Each row is a point on a landscape with many peaks, with its height.
From any point a climber steps to the highest of the 5 points nearest to it. It stops when none of these is higher. Distance is the straight distance between rows; heights are no part of it.
k_595 (h 427): [102 152 104 138 111 114  80 100  99]
k_692 (h 374): [ 80 143 108 132  91  98  92 119  79]
k_755 (h 478): [ 99 183 127 139 103 102  71  88  88]
k_437 (h 257): [ 98  72 106 100  54  90 110 117  92]
k_943 (h 582): [112 158 109  89 146 100  85  66 108]
k_178 (h 409): [ 63 158 113 134  96  82  92 111  66]
k_634 (h 316): [144  55  69 107 134 146  89  93 143]
k_760 (h 45): [112  50 104  94  38 133 108 131  88]
k_258 (h 130): [110  39  89  63 112  97 111  80 129]
k_861 (h 171): [126  40  93 116  65 135 100 118 119]
k_817 (h 260): [ 81 114 101 101 115  57  98  94 103]
k_10 (h 222): [120  66  82  91 130 112  92  86 125]
k_785 (h 289): [ 74 101 131  80  56 103 112 145  52]
k_28 (h 55): [ 95  80  78  70 156 102 123  61 105]
k_219 (h 604): [130  37  77  84 141 134 112  80 132]
k_421 (h 297): [120  91  93 146  91 157  88 120 104]
k_4 (h 223): [ 99  54  97  64  96  73 110  86 119]
k_521 (h 456): [ 90 163 107 109 130  62  84  89 100]
k_698 (h 186): [122  60  95  72  37  86 118 108 108]
k_676 (h 91): [109 102  85  78 158 116 120  53 108]
k_509 (h 452): [ 95 175 125 138  92 134  80 102  78]
k_77 (h 412): [ 76 161 101  99 138  50  93  84  94]
k_873 (h 327): [125 114  88 136 109 130  80  97 114]
k_224 (h 123): [105  39  81  52 114  99 124  64 123]
k_640 (h 181): [107  76  92 129  84 123  91 115 103]
k_882 (h 450): [ 75 192 126 130  92 116  84 119  63]
k_568 (h 255): [ 77  98 110 125  78 115  98 130  77]
k_221 (h 593): [ 71  99 123 101  68  65 111 115  79]
k_829 (h 149): [103  90  92 126  98 100  98 107 105]
k_234 (h 364): [ 84 131 100 116 112  70  88 105  93]
k_982 (h 498): [ 99 184 129 110 131  82  75  72  95]
k_101 (h 100): [114  58  98 106  82  94  96 112 116]
k_938 (h 381): [110 139 103 146  94 151  78 117  92]
k_941 (h 444): [ 51 139 121 111  85  44 105 111  66]
k_935 (h 172): [ 91  83 108 118  69 124 105 129  84]
k_722 (h 190): [ 86  93 101 108  97  73  95 108 105]
k_479 (h 361): [ 98  77 109  95  59  74 107 107 100]
k_587 (h 337): [ 55 144 110  82 131  22 103  86  84]
k_31 (h 674): [ 86 154 101  74 164  78 109  56  93]
k_177 (h 413): [ 73 174 114 120 108  61  89  96  80]
k_326 (h 619): [132  42  86 114  89 128  90 107 134]
k_451 (h 326): [ 96 126  92 100 138  77  90  86 105]
k_50 (h 144): [109 104  89  97 137 102  96  88 119]
k_476 (h 519): [112 169 124 108 135  93  83  69 110]
k_174 (h 136): [ 98  68 107  95  46 117 112 130  80]
k_604 (h 56): [119  29  70  18  88  90 132  60 126]
k_764 (h 324): [139  68  77 108 136 137  92  90 136]
k_477 (h 561): [ 77  85 100  57 118  49 114  80 100]
k_549 (h 229): [130  95  84  96 148 122  93  84 128]
k_108 (h 199): [ 83  79 115 100  51 110 112 133  75]
k_825 (h 320): [ 54 122 131 100  76  97 108 144  49]
k_259 (h 244): [133  62  81 146  96 169  87 114 123]
k_731 (h 76): [120  62  98  80  31 115 116 121  87]
k_44 (h 39): [131  32  85  61  84 101 109  92 136]
k_277 (h 446): [ 96 150 101 101 137  72  89  84  99]
k_552 (h 10): [138  43  80  82  21 124 119 124  99]
k_313 (h 98): [139  45  80  67  38  92 119 104 110]
k_286 (h 365): [ 67 131 119 112  88 119 106 144  58]
k_186 (h 417): [ 61 158 117 129  94 115  93 129  64]
k_684 (h 114): [ 94  94  85  91 136  84  95  90 114]
k_969 (h 285): [ 80  66  92  47 127  71 124  70 107]
k_378 (h 248): [123  33  85  63 120 112 114  79 130]

For each start below, name the point where the climber stops.
k_552: k_221
k_676: k_326
k_604: k_219
k_28: k_477
k_258: k_219
k_684: k_31
k_935: k_221
k_873: k_31
k_44: k_219
k_692: k_31
k_177: k_31
k_108: k_221
k_174: k_221

Call two points neighbours if one is among the 5 nearest of the other. Go from one point of each pair to the other, from neighbour to neighbour, staying as high as possible. Name the lowest point that can't be avoided.
k_477 and k_31: k_817
k_219 and k_31: k_259
k_31 and k_221: k_177
k_326 and k_219: k_764

Two climbers start at each pair of points below. Name the first point that both come to, or write -.
k_731 and k_760: k_221
k_476 and k_77: k_943
k_521 and k_817: k_943
